Each row is a point on a landscape with many valleys, with its height.
A ball rolls from a point to whichever of its 4 nearest points has the largest drop for the distance, and stops where none of them is lower. Distance is the straight distance between rows; heights are no part of it.
K105 h=45.7: [-13,-13,-6,7,14,9,-5,18,-9,-22,16,20,-7,-7,-9,-6,10,-22,-21,0,-2,-1,-4]
K120 h=38.6: [3,-5,15,-1,-5,-18,6,23,-11,11,-2,-41,-27,-33,3,6,11,9,13,2,5,-15,0]
K227 h=75.5: [-28,38,-32,26,-11,31,-9,-2,9,-31,1,45,-4,26,-9,4,17,-31,0,-1,18,12,-5]
K395 h=15.6: [33,-30,-13,-16,-8,-9,5,-41,9,4,-6,13,34,3,14,7,-16,13,-10,2,0,-13,22]
K567 h=63.5: [-18,15,-10,5,-2,16,-2,15,-9,-29,14,22,-12,9,-16,-12,14,-24,-12,-8,0,7,-4]
K835 h=45.0: [-10,-23,17,-15,36,18,0,-8,14,11,0,-7,4,29,-10,1,-19,22,-3,-13,-12,15,-4]
K298 h=38.9: [32,-22,15,-22,-16,-2,21,-18,2,11,0,-38,7,6,18,14,-23,36,4,7,4,-11,14]
K526 h=65.6: [1,0,-8,17,17,-22,-18,-32,13,32,-23,20,12,5,4,1,-20,-14,8,-3,2,5,-6]
K523 h=52.2: [-4,-43,28,-7,11,-15,6,29,-4,0,16,-31,-14,-6,6,11,12,17,-23,-6,-6,-14,3]
K182 h=35.7: [38,-21,2,-5,-15,-16,5,-34,-1,19,-6,5,28,-6,21,14,-22,4,-5,11,-3,-11,15]
K444 h=40.3: [-11,-24,16,-4,32,-2,-11,14,13,18,5,-20,-6,15,-5,5,-7,13,-6,-14,-20,1,-19]
K755 h=26.9: [8,-39,15,-20,14,-6,12,-5,2,19,1,-26,5,19,10,14,-11,24,-7,-10,-8,-4,7]
K79 h=48.4: [-26,-6,11,19,26,-9,-33,12,4,19,-3,5,-17,10,-15,5,-9,-16,1,-7,-10,7,-33]
K51 h=41.3: [27,29,-14,-1,-23,10,11,-13,10,-15,0,18,14,-2,6,-12,-6,-2,-8,19,1,7,13]
K223 h=34.5: [-18,11,6,3,12,-6,-11,16,-10,7,-2,-3,-12,13,-8,-6,0,-12,5,-11,-6,8,-18]
K449 h=58.3: [-8,-21,10,-16,5,17,21,37,-10,-42,32,4,0,-27,0,3,34,1,-27,-5,0,-7,19]
K243 h=56.9: [-12,-21,-7,10,20,8,-11,1,2,-6,4,22,4,16,-3,0,-2,-14,-29,-12,-10,4,-11]
K392 h=77.9: [11,0,-5,-3,6,-23,-14,-8,4,43,-28,-47,-12,-9,2,22,-12,32,29,-10,2,-2,-21]
K805 h=43.1: [-9,-11,9,-6,-7,-14,14,35,1,-20,33,-11,-13,-44,-10,5,38,-8,-11,6,11,-5,12]
K421 h=38.3: [14,32,8,-4,-27,4,20,11,4,-21,9,-20,-8,-33,9,-4,11,9,6,24,13,-5,15]
K948 h=43.9: [-17,-19,18,4,36,-2,-24,5,13,8,3,15,-5,19,-10,7,-19,1,-10,-9,-16,12,-24]
K971 h=45.5: [-19,27,-6,0,4,-9,-12,-6,10,15,-8,9,-7,29,-12,-8,-10,-3,27,-17,9,13,-19]
K836 h=54.8: [3,-16,-4,2,-4,3,5,10,-9,-9,12,1,3,-10,5,2,3,-11,-14,2,-3,-5,7]
K634 h=45.4: [4,21,6,-6,-19,-4,20,23,-6,-35,25,4,-8,-40,-9,-6,27,-13,-1,12,11,-3,20]
K374 h=64.9: [33,7,-4,1,-15,-18,3,-36,15,24,-17,0,26,-12,21,-2,-28,16,9,19,1,-1,0]
K14 h=29.2: [-24,38,8,5,-8,-6,-14,24,-21,2,-2,-18,-21,9,-19,-13,21,-7,25,-14,4,9,-21]
K681 h=36.2: [7,6,16,-5,-21,-26,10,18,-6,-1,10,-37,-26,-46,7,8,21,11,16,14,16,-8,8]
K291 h=57.2: [2,-20,-3,7,8,-13,-2,1,-4,27,-5,-13,6,-6,11,2,-9,-4,-10,0,-1,-5,-9]
K997 h=44.6: [-16,54,-7,17,-20,-3,-14,22,-12,-5,-3,4,-16,20,-16,-19,13,-11,14,-9,10,20,-5]
K711 h=65.5: [26,-6,9,18,-26,-19,4,-18,-12,24,-7,-20,17,-30,21,17,-9,-2,-3,18,-2,-14,7]
K973 h=73.1: [8,5,-9,0,5,-20,-9,-23,12,47,-28,-25,2,-9,10,6,-11,17,29,-7,-5,8,-13]
K157 h=46.8: [-34,23,17,-10,8,14,-3,36,-14,-15,12,-10,-22,18,-28,-7,17,-4,14,-18,-1,9,-14]
K345 h=38.7: [-8,-9,-18,5,16,11,-11,-22,17,-12,-8,39,10,19,-3,-1,-10,-11,-7,-1,5,6,2]
K111 h=40.5: [0,-14,-8,-19,10,15,11,-26,13,-3,0,12,17,21,-1,0,-16,10,-7,-8,-1,8,9]
K909 h=47.7: [13,9,-3,10,-15,-10,-3,-6,-6,28,-9,-31,-3,-24,14,6,-12,12,13,8,1,-5,-1]
K809 h=34.8: [1,-20,17,0,13,-3,1,21,-6,19,2,-29,-15,-4,3,2,-5,8,-3,0,0,-5,-2]
K947 h=58.2: [30,10,2,11,-28,-6,10,-3,-12,-9,1,1,14,-28,14,7,-2,-8,-11,18,3,-9,17]
K851 h=37.0: [-6,-12,14,-2,5,-14,12,37,-4,-8,16,-15,-15,-28,-6,0,26,-3,-6,6,4,-8,-2]
K858 h=44.2: [-7,-20,-23,5,-1,17,-6,0,-10,-23,11,23,6,-2,-2,5,6,-11,-22,2,1,-3,11]
K279 h=30.8: [-14,-16,12,2,19,-4,3,34,-7,-3,14,-11,-14,-14,-6,-1,11,-4,-3,-3,-6,-5,-8]
K656 h=44.9: [-11,10,0,0,6,-14,-28,12,-4,32,-10,-28,-14,7,-9,6,-8,10,29,-16,-9,8,-26]
K565 h=50.6: [1,-33,17,-7,11,3,10,25,-10,-6,13,-21,-9,3,-6,-3,7,16,-19,-4,-11,-3,15]
K436 h=51.5: [30,-37,-9,-3,-3,-11,-3,-23,5,23,-2,1,21,4,11,11,-20,4,-10,-3,-5,-2,2]
K63 h=38.5: [-4,-1,18,-6,9,-5,9,28,-5,11,5,-35,-25,-14,-9,4,4,20,17,6,1,-9,-3]
K714 h=26.0: [22,36,1,3,-37,12,21,11,-9,-43,20,3,12,-38,-2,-12,21,-2,-1,26,5,-4,24]
K626 h=35.9: [8,-12,-9,-14,8,-4,0,-39,13,21,-24,20,22,9,12,-10,-23,11,4,4,6,8,9]
K234 h=72.1: [19,18,-13,0,-13,-11,-5,-37,19,18,-27,11,20,-4,21,-8,-11,7,15,14,8,5,-1]
K327 h=52.6: [-10,-31,22,-18,10,0,22,33,-3,-7,18,-31,-12,-13,-4,2,25,10,-11,-8,-3,-9,9]
K666 h=38.1: [22,38,-4,9,-36,10,13,3,-4,-27,4,6,9,-22,7,-13,9,-4,-3,31,-2,3,14]
K793 h=41.1: [16,23,-6,2,-26,3,7,-6,3,9,-8,-12,2,-10,13,-3,-11,3,11,13,4,2,1]
K435 h=8.0: [-6,-18,-7,-9,33,11,-1,-32,21,-7,-22,48,18,25,0,0,-20,10,10,3,9,8,7]
K701 h=45.6: [15,0,25,12,-25,-22,12,4,-15,1,5,-23,-3,-49,19,13,11,1,4,19,8,-15,10]
K969 h=57.9: [28,-5,-1,4,-24,-17,2,-22,4,30,-20,-34,12,-21,22,15,-26,14,9,9,5,-7,1]
K748 h=7.2: [40,-18,-4,-6,-27,1,12,-28,-1,-10,2,7,31,-5,13,7,-10,1,-15,11,-5,-10,18]
K611 h=28.7: [31,-39,5,-25,-15,3,22,-27,2,4,6,-9,22,12,10,16,-12,14,-15,-2,-8,-15,31]
K158 h=68.5: [-25,8,1,3,16,24,-10,22,-8,-34,13,16,-14,15,-17,-4,15,-20,-15,-9,-6,2,-14]
K952 h=53.1: [42,-27,9,-8,-31,-16,15,-29,-8,12,2,-13,27,-15,23,22,-19,11,-15,17,-7,-25,16]
K698 h=60.2: [-18,45,-6,11,-8,17,-2,4,1,-13,-2,22,-13,35,-8,-13,14,-14,10,-5,10,16,-11]
K471 h=47.6: [7,-26,-10,6,3,-1,2,-7,-4,8,2,13,12,-3,5,3,-4,-7,-15,4,-3,-6,5]
K530 h=24.3: [13,-47,20,-15,13,-11,9,-1,4,20,-4,-53,-5,9,12,23,-5,40,-6,1,-3,-13,6]
K712 h=46.1: [7,-4,5,-10,-7,5,20,16,-5,-3,5,-11,-7,-5,-5,-1,1,12,-6,9,-3,-3,10]
K394 h=27.9: [-10,19,-24,18,-1,-2,-9,-20,17,2,-19,34,6,26,3,-1,-5,-21,7,2,10,9,-2]
K692 h=32.3: [-7,28,-9,9,-3,-11,-6,5,-4,20,-3,-15,-12,-3,5,-4,-6,4,18,0,-3,10,-5]
K815 h=47.8: [-5,10,-29,11,-13,36,0,4,-11,-43,13,33,0,-7,-3,1,19,-17,-19,3,6,-3,17]
K193 h=38.8: [-4,-14,15,-1,1,-19,13,28,1,3,26,-28,-25,-44,-4,10,29,6,6,12,13,-18,8]
K725 h=48.6: [-3,-14,8,-6,16,12,5,3,8,10,1,-4,3,19,-1,1,-14,6,-5,-3,-11,1,4]
K309 h=58.7: [-15,13,-8,25,4,-18,-18,0,-6,16,-10,16,-6,5,-5,-4,0,-22,0,-3,6,4,-12]
K262 h=46.5: [-3,-16,-6,5,18,-5,-10,-9,3,15,-1,12,4,11,2,-1,-18,-4,-15,2,-6,7,-9]
K642 h=47.9: [-25,7,0,18,7,-6,-17,18,-8,0,2,13,-20,7,-9,-3,6,-19,-6,-4,-4,4,-18]
K229 h=49.7: [11,25,-16,3,-24,19,6,-4,-5,-26,8,17,7,-8,-4,-7,11,-14,-10,6,5,0,17]
K902 h=68.3: [-25,18,-28,10,-2,31,-3,-9,6,-34,7,48,1,21,-8,7,4,-19,-5,-1,13,5,-2]
K77 h=27.6: [-18,33,5,9,-4,-19,-13,26,-14,12,-6,-15,-20,1,-12,-8,14,-17,21,-8,6,3,-18]
K990 h=16.3: [-20,-1,6,-3,16,10,0,15,-1,0,15,-5,-18,6,-14,-9,1,0,-2,-12,-9,0,-5]
K187 h=80.9: [-7,48,-25,14,-25,16,-6,-8,11,-21,-6,41,-1,19,-1,-13,18,-19,3,1,16,16,1]
K475 h=22.1: [-1,-17,-2,-11,35,-2,-4,-24,13,14,-16,22,17,22,8,-9,-21,8,13,-2,4,6,-1]
K313 h=37.3: [-22,32,13,-11,-2,0,5,35,-14,-9,7,-30,-28,0,-23,-9,23,12,34,-5,4,2,-8]
K549 h=52.3: [-18,41,-14,2,2,5,-8,-17,18,-3,-13,21,-9,37,-13,-15,-3,-11,18,-8,16,14,-7]
K539 h=54.5: [-35,18,22,10,7,1,-27,24,-9,0,3,-1,-17,17,-29,-5,11,-19,8,-19,1,20,-33]
K153 h=39.1: [10,2,-17,-11,-8,29,15,-7,-2,-26,12,13,7,3,2,-9,3,3,-16,3,0,-2,23]
K812 h=48.7: [9,6,2,8,-16,-17,9,13,-6,12,-2,-15,4,-29,14,3,4,-2,5,12,0,-4,7]
K568 h=27.5: [-11,7,9,6,0,-8,3,30,-4,2,6,-16,-27,-18,-12,-8,20,-5,15,-3,2,-5,-8]
K761 h=23.8: [32,-24,-7,-19,-14,13,21,-29,3,-10,2,6,37,13,6,4,-11,19,-16,3,-7,-6,28]
K874 h=40.1: [18,-9,8,-5,-7,-2,13,3,0,9,2,-25,-1,-17,9,11,-4,16,4,12,12,-10,9]
K213 h=54.6: [-9,-25,22,-12,13,7,13,38,-4,-32,32,-8,-13,-17,-2,0,25,11,-15,-4,5,-10,17]
K256 h=43.2: [-18,-8,11,-11,35,-2,-9,-13,14,15,-14,2,0,32,-11,3,-19,9,13,-16,-7,17,-19]
K366 h=51.8: [2,33,-8,21,-24,-9,-4,6,-4,-12,-4,15,2,-23,10,-10,16,-25,-2,13,1,-2,8]
K110 h=53.8: [-7,-19,26,-23,12,17,26,20,-6,-18,15,-33,-11,3,0,-4,13,33,-1,-7,-4,-8,18]
K956 h=68.7: [-2,16,-16,14,-6,-6,-12,-18,5,25,-14,11,-1,10,5,-4,-10,-17,10,0,2,14,-15]
K597 h=52.5: [-5,7,-2,-14,11,-4,1,-14,11,30,-12,-16,2,19,-3,-3,-20,13,32,-7,-7,8,-14]
K931 h=64.0: [-22,35,9,2,1,26,-3,8,-5,-25,6,12,-17,30,-22,-6,12,-16,1,-20,0,13,-16]
K64 h=60.8: [-7,11,-10,14,15,-27,-29,-24,13,48,-35,-3,5,12,2,-1,-15,0,34,-13,-4,12,-18]
K419 h=70.2: [41,4,0,-13,-35,-11,14,-41,16,11,-10,-12,37,-3,24,-1,-30,22,16,24,0,-8,7]
K251 h=70.0: [-20,-2,-26,19,4,27,-17,-3,2,-32,5,43,1,8,-8,14,8,-21,-19,6,4,0,3]
K156 h=50.4: [-5,11,-8,-7,24,-19,-22,-18,15,39,-35,-25,3,18,-7,0,-17,22,46,-9,-6,15,-25]
K259 h=39.3: [24,-11,10,-9,-2,-11,0,-1,-4,25,-16,-51,-23,-19,11,21,-11,31,15,1,6,-9,-1]
K396 h=62.3: [28,33,-6,-1,-29,2,14,-26,22,2,-10,8,23,-8,20,-12,-15,13,12,24,5,5,5]
K866 h=48.2: [1,12,-6,5,-10,0,6,19,-16,4,3,0,-6,-16,-5,-2,9,-13,-2,5,-3,-3,-2]
K297 h=59.5: [-3,18,-9,20,-14,-15,-11,-7,-3,17,-8,4,3,-10,5,-3,-1,-19,-3,5,2,-3,-2]
K206 h=55.4: [0,35,-16,5,-2,3,-6,-37,25,6,-27,38,10,22,6,-23,-6,0,20,10,13,10,0]
K864 h=54.7: [-1,18,-21,17,-19,1,-7,14,-17,-28,7,23,-4,-20,-4,-5,20,-30,-13,10,5,-4,8]
K566 h=53.7: [-22,36,4,7,-3,8,-14,17,0,-4,-1,8,-11,32,-20,-10,6,-10,16,-20,14,17,-23]
K746 h=37.1: [21,-30,14,1,-11,-17,6,9,-12,25,-5,-37,-5,-23,19,21,-2,9,-3,5,2,-21,3]
K473 h=66.0: [-10,10,-10,-9,17,24,10,0,4,-21,4,11,-1,22,-10,-9,2,0,-10,-8,-9,8,3]
K898 h=47.3: [-1,-2,-6,-5,15,-2,-3,1,6,24,-1,-20,-6,12,1,-1,-15,12,5,-4,-6,-1,-8]
K706 h=52.4: [12,-19,-4,-6,-19,21,7,2,-21,-51,34,18,17,-21,-4,3,26,7,-24,4,-3,-16,35]
K614 h=38.4: [-8,25,10,-16,-9,15,32,26,-4,-20,20,-13,-16,-13,-14,-10,22,5,10,3,6,-2,15]
K459 h=42.9: [-2,1,9,9,-4,-22,-4,17,-16,25,-6,-27,-18,-30,5,10,2,2,12,-6,-4,-12,-14]
K926 h=58.4: [-29,-2,13,11,16,-1,-6,37,-14,-22,17,12,-21,-7,-19,-6,25,-20,-11,-15,0,0,-10]
K635 h=47.4: [-6,46,-13,11,-23,7,-1,10,-7,-20,1,12,-16,7,-10,-21,14,-16,4,0,8,5,-1]
K688 h=34.9: [20,-27,7,-11,-8,6,17,0,-5,3,10,-24,6,4,11,6,-6,15,-15,4,-2,-18,15]
K307 h=79.9: [-23,-1,-10,6,20,31,-7,5,5,-31,2,27,-5,21,-17,12,6,-25,-19,-12,2,7,-9]
K862 h=36.7: [-27,24,18,13,-5,-24,-20,38,-21,-5,7,0,-23,-4,-24,-7,32,-29,11,-9,10,13,-26]
K233 h=73.9: [2,5,-8,19,-2,-24,-23,-24,4,47,-30,-4,10,-9,13,6,-17,-13,18,-10,-9,2,-16]
K125 h=44.8: [-5,18,-23,12,5,-16,-14,-33,13,15,-27,41,11,13,5,-8,-6,-22,13,12,15,3,-2]
K879 h=35.6: [-2,-42,13,0,19,-8,-8,18,-6,15,0,-16,-4,4,7,7,-1,6,-21,-12,-7,-11,-7]
K424 h=41.4: [14,-51,8,-11,-7,-10,12,11,-11,-4,16,-13,8,-11,14,12,11,9,-27,4,-9,-18,21]
K951 h=34.3: [11,-15,-20,-11,-6,22,10,-30,3,-20,5,18,23,10,4,-1,-8,3,-17,-1,1,1,21]
K624 h=59.2: [-4,-14,0,-5,23,21,-2,-2,6,-9,8,11,2,17,-12,0,-5,-10,-19,-10,-10,12,-3]
K575 h=47.0: [-6,19,-24,31,-10,-7,-15,-9,5,5,-14,24,0,6,5,-4,12,-31,-3,7,4,5,-1]
K180 h=47.2: [-21,11,-7,12,12,12,-4,-11,11,-16,-2,36,-2,30,-13,2,-4,-13,6,-5,6,6,-12]
K886 h=45.9: [-20,-36,35,-1,43,-18,-35,-8,16,36,-11,7,-9,18,-7,6,-19,5,-4,-10,-20,13,-31]
K538 h=34.2: [-26,-11,29,-13,21,19,6,30,-5,-19,18,-12,-13,9,-22,-1,15,8,-6,-14,-14,1,-10]
K191 h=46.9: [-17,-2,6,-2,7,7,7,33,-2,-34,27,3,-9,-11,-17,-4,24,-13,-13,-5,-4,-8,2]
K480 h=62.1: [-28,7,25,8,20,13,-21,38,-5,-19,12,18,-26,14,-28,-2,14,-19,-12,-16,-10,6,-31]
K443 h=40.2: [14,-9,14,-9,6,-4,7,9,-5,14,2,-49,-23,-8,-1,17,-2,31,12,-2,5,-12,10]
K361 h=38.0: [-12,27,-13,14,-8,-22,-25,6,-5,31,-11,-16,-14,2,-5,-2,5,-11,22,-20,-2,8,-22]
K287 h=39.7: [11,-10,21,-8,-4,-11,5,12,-9,3,-7,-46,-26,-28,10,12,2,24,13,7,14,-12,5]
K11 h=43.6: [-16,-21,9,2,30,-13,-27,-1,8,32,-10,-12,-1,16,-8,2,-14,6,11,-12,-18,7,-35]
K583 h=52.9: [-2,21,2,-9,-3,23,23,12,-9,-25,10,2,-5,-1,-9,-6,7,9,-8,-1,-1,1,11]
K176 h=50.7: [-27,13,6,-3,28,13,-8,-14,13,-6,-7,28,-2,39,-15,-1,-10,-1,4,-9,-2,11,-18]
K521 h=50.8: [19,-19,8,-5,-17,-3,14,11,-15,-21,20,-8,6,-16,7,9,13,-1,-15,9,-4,-19,25]
K48 h=63.7: [-7,39,-18,-6,-8,34,24,10,-7,-39,11,19,-2,-1,-9,-10,13,-12,-7,0,1,1,9]
K152 h=37.2: [-25,14,17,-14,6,4,18,39,-4,-21,20,-19,-24,-10,-18,-5,31,5,10,-10,4,1,0]
K650 h=53.3: [4,-22,7,-11,-1,1,8,24,-13,-29,25,-1,-2,-25,0,1,18,0,-15,0,1,-16,20]
K40 h=57.3: [9,-16,-20,13,10,-14,-13,-34,9,19,-25,31,16,0,12,3,-20,-18,-2,4,3,2,-1]
K784 h=49.3: [-2,-9,-20,7,11,16,-4,-11,3,-14,1,28,8,10,-5,3,-10,-10,-24,0,-1,2,7]
K30 h=53.2: [-7,-26,6,-5,24,11,1,13,0,-6,7,-5,-2,12,-2,-2,2,5,-18,-5,-12,1,7]
K555 h=79.5: [-36,6,-23,20,7,25,-20,9,-1,-37,2,44,-12,18,-8,20,12,-34,-11,0,1,1,-15]
K308 h=61.4: [30,-1,2,-9,-15,1,18,-16,1,1,-1,-8,19,-7,15,-2,-16,19,4,10,-2,-6,16]
K660 h=48.0: [-27,7,12,-6,19,6,-15,9,3,16,0,-17,-17,25,-28,0,-5,12,16,-13,-11,14,-30]
K470 h=60.4: [-6,27,-19,0,-7,24,6,4,5,-23,-3,19,-2,11,-11,-12,5,-16,-4,-7,5,8,8]
K833 h=41.0: [6,9,1,-4,-1,-7,3,11,1,22,-5,-35,-15,-11,8,9,-10,17,20,-1,1,-1,-12]
K826 h=41.8: [-17,-6,19,3,5,-23,9,45,-5,-9,33,-11,-24,-29,-11,-2,40,-10,-1,-4,5,-7,2]
K173 h=73.0: [23,3,-11,10,-14,-24,-8,-47,9,19,-22,25,31,-10,23,1,-18,-7,-3,15,5,-4,4]
K618 h=53.5: [-29,10,16,-4,21,32,-3,23,-1,-30,13,10,-10,15,-25,-9,23,-7,-13,-19,-6,4,-9]
K828 h=64.1: [-33,10,25,-5,24,25,-13,17,-1,-15,9,17,-20,31,-27,0,8,-7,-3,-21,-12,14,-22]
K408 h=32.5: [-5,22,18,-11,-16,-7,24,23,-5,-20,13,-30,-24,-33,-2,-1,16,15,26,14,16,-3,11]
K321 h=48.5: [-24,3,23,-13,20,30,22,33,-4,-34,28,-7,-9,1,-19,-10,34,5,-14,-10,-3,-3,8]
K633 h=21.0: [-12,-14,-9,5,5,20,0,17,-14,-41,17,22,-2,-14,-8,-3,20,-17,-20,-11,0,-9,10]
K242 h=47.1: [0,-42,14,-1,9,-11,2,25,-11,-15,17,-5,1,-14,7,0,20,0,-28,-2,-11,-14,5]
K357 h=41.5: [21,-4,-11,-7,-10,9,13,-32,19,-12,-10,22,22,9,9,-11,-17,14,3,4,8,1,16]
K342 h=28.8: [7,23,-10,1,-13,12,11,-3,4,-2,-3,-1,3,0,3,-13,-5,-1,1,4,-1,6,3]
K166 h=55.9: [34,3,-8,9,-25,-4,9,-24,5,4,-6,1,22,-12,18,-5,-17,8,-3,21,1,-1,4]
K927 h=42.6: [9,-47,2,-6,4,-7,4,8,-5,6,5,-5,12,-2,14,10,1,-1,-29,-2,-14,-9,8]
K980 h=48.1: [16,-59,16,-19,-2,-13,6,-12,-6,10,3,-29,5,4,21,18,-7,12,-35,5,-14,-26,11]
K75 h=25.8: [9,-28,13,-19,21,7,9,-2,2,17,-5,-42,-7,13,1,13,-14,39,6,-4,-2,-6,2]
K984 h=35.0: [-4,-29,-8,4,30,-3,-17,-19,16,10,-10,31,14,13,2,8,-17,-13,-6,2,4,10,-7]
K524 h=53.0: [-12,-7,23,-17,23,17,11,16,-2,6,-5,-28,-9,17,-11,-1,0,27,7,-6,-12,8,-5]
K217 h=32.6: [4,-40,18,-9,18,-16,-8,-1,-4,37,-7,-31,-3,-1,6,10,-13,17,0,-10,-7,-7,-15]
K939 h=36.3: [7,-28,10,-4,12,-19,-7,7,-6,37,-11,-43,-9,-12,13,15,-8,20,5,-8,-4,-12,-16]
K450 h=41.9: [22,-19,-21,-5,-22,9,1,-3,-20,-41,14,13,20,-18,1,1,11,0,-16,6,-6,-9,25]
K648 h=17.0: [-12,18,5,4,-3,-5,3,27,-17,10,-3,-16,-29,-1,1,-2,5,3,27,-10,-5,-1,-13]
K854 h=51.6: [9,7,-13,-3,-20,27,14,9,-14,-41,20,19,11,-20,-9,-9,18,0,-15,3,2,-1,24]
K489 h=79.3: [7,8,-19,5,-5,-29,-11,-47,11,30,-28,21,16,-6,27,-7,-20,-4,18,6,7,8,-6]
K456 h=49.8: [-1,-25,-2,-1,27,-24,-13,-21,2,39,-14,3,-2,6,11,9,-20,-2,3,-11,-5,3,-14]
K670 h=40.9: [-1,-39,1,2,30,-13,-10,-17,7,23,-14,21,20,14,9,8,-23,-4,-12,-3,-1,7,-11]
K738 h=25.9: [-10,8,-16,-5,15,28,6,-29,21,-20,-7,34,9,23,-1,-7,-8,-4,1,1,10,9,0]
K940 h=49.4: [-14,-22,8,4,23,2,-16,19,-1,2,0,1,-4,14,-8,5,1,-9,-19,-11,-5,3,-13]
K129 h=52.7: [-11,-2,0,12,18,-31,-36,-8,-2,47,-24,-13,-7,4,0,13,-11,-10,22,-13,-6,4,-35]
K200 h=44.5: [-17,-24,19,-22,48,-7,-20,-25,18,26,-19,9,6,26,-8,1,-29,21,22,-9,-10,19,-18]
K542 h=52.8: [9,9,-22,14,-9,5,-9,-26,4,-3,-9,29,14,-11,8,-1,0,-15,-9,8,5,-4,6]
K564 h=28.9: [31,-33,-9,-9,-11,10,5,-12,-8,-24,13,13,28,-1,8,14,-2,8,-32,-1,-6,-8,23]
K620 h=60.9: [-23,14,-27,2,-2,44,0,-9,5,-46,7,40,4,10,-15,3,7,-16,-17,-7,11,1,1]
K319 h=24.9: [-16,37,-3,21,-21,-7,-15,4,-3,-2,-1,17,-14,9,-2,-9,14,-30,9,-7,9,6,-16]
K316 h=44.7: [14,-17,-1,-16,4,5,12,-25,12,17,-4,-2,17,16,11,0,-31,23,10,0,-2,4,10]
K482 h=63.0: [8,38,-19,12,-21,-9,-8,-22,13,11,-12,18,7,8,11,-15,-8,-11,12,9,9,8,-3]
K685 h=45.8: [16,2,-24,19,-22,8,-12,-14,-10,-18,8,23,17,-17,10,0,0,-16,-17,13,-1,-4,14]
K893 h=28.6: [20,-12,-11,-22,-13,36,23,-21,-6,-24,12,3,30,3,5,6,-4,14,-20,-2,-5,-15,27]
K427 h=58.6: [12,-21,-7,-1,5,-18,-5,-8,4,29,-10,-3,12,-1,7,3,-17,1,-5,-2,-4,-2,-3]
K821 h=46.2: [9,33,-12,17,-28,9,0,-3,-1,-18,-1,22,4,-8,3,-18,15,-21,-4,14,3,2,13]
K641 h=50.5: [22,-22,6,2,-6,-21,5,-11,0,42,-16,-21,10,-12,17,14,-21,16,3,2,-5,-9,6]
K372 h=51.1: [38,-8,10,0,-26,-10,9,-27,-2,17,-9,-23,25,-17,22,17,-18,16,-1,16,4,-8,8]
K888 h=24.4: [42,-25,-7,-15,-13,-7,15,-47,13,4,-11,17,39,3,20,-5,-23,16,3,14,3,-8,16]
K740 h=62.2: [-12,22,-12,8,2,13,-2,4,1,-12,1,13,-7,20,-12,-9,-1,-19,-2,-2,1,5,-6]
K920 h=46.7: [20,0,-19,5,-11,-3,3,-25,5,6,-1,18,21,-3,15,-6,-14,-2,-4,9,1,0,12]
K801 h=47.5: [-22,10,1,-8,15,-8,-32,-2,8,26,-18,-19,-7,29,-22,1,-13,10,38,-18,-8,19,-33]
K968 h=30.6: [8,-34,17,-13,6,-7,6,9,-6,22,4,-31,-3,1,9,8,0,18,-12,1,-1,-20,8]
K215 h=64.3: [37,16,1,-13,-37,19,29,-16,1,-27,10,-2,28,-10,10,-5,-7,16,-4,18,1,0,18]
K906 h=33.1: [21,-16,-12,9,-19,-4,0,-19,-7,0,6,15,16,-11,8,5,-10,-8,-22,11,-1,-3,20]
K155 h=42.5: [13,34,-2,1,-28,20,20,12,-4,-32,4,5,-2,-9,-1,-20,14,0,4,12,-1,5,16]
K253 h=78.4: [6,24,-9,12,-8,-20,-10,-20,13,34,-25,-2,8,-9,16,-5,-13,3,10,0,0,6,-9]
K29 h=34.7: [-25,28,18,4,-6,-15,-3,40,-13,-3,17,-21,-29,-19,-13,-8,32,-3,24,-8,10,4,-2]
K571 h=45.1: [-18,6,11,-8,28,7,-5,-8,10,10,-6,3,-3,25,-13,-6,-17,-4,7,-13,-10,9,-15]
K985 h=26.7: [-13,14,19,-13,-6,-5,26,32,-3,-23,24,-20,-25,-27,-15,-3,30,4,15,9,12,-4,9]
K808 h=43.0: [-10,40,-7,-4,-13,1,0,-2,2,2,-3,-1,-7,10,-5,-15,2,-5,16,-3,0,15,-5]
K142 h=58.5: [20,-45,-17,-1,2,0,-9,-35,-1,2,-3,25,29,8,12,12,-14,-10,-18,-2,-1,-4,9]
K491 h=86.4: [8,27,-20,0,5,-18,-14,-43,19,24,-46,28,19,4,27,-23,-23,9,31,23,13,1,-2]
K736 h=36.5: [-9,28,3,12,-18,-19,1,24,-9,-2,10,-9,-19,-20,-2,-12,24,-17,12,4,4,6,2]
K894 h=44.0: [19,31,4,18,-39,-12,14,14,-9,-21,6,-7,7,-43,10,-6,13,-7,-2,28,5,-4,18]
K882 h=36.0: [-13,10,-9,-5,20,-7,-6,-23,16,11,-15,16,9,27,-2,-14,-26,3,20,-5,-1,14,-13]

Where does a ball stop that starts at each point below?
K287 => K985
K459 => K985
K234 => K748
K650 => K530
K111 => K748
K419 => K748
K948 => K530
K854 => K748
K298 => K530
K392 => K530
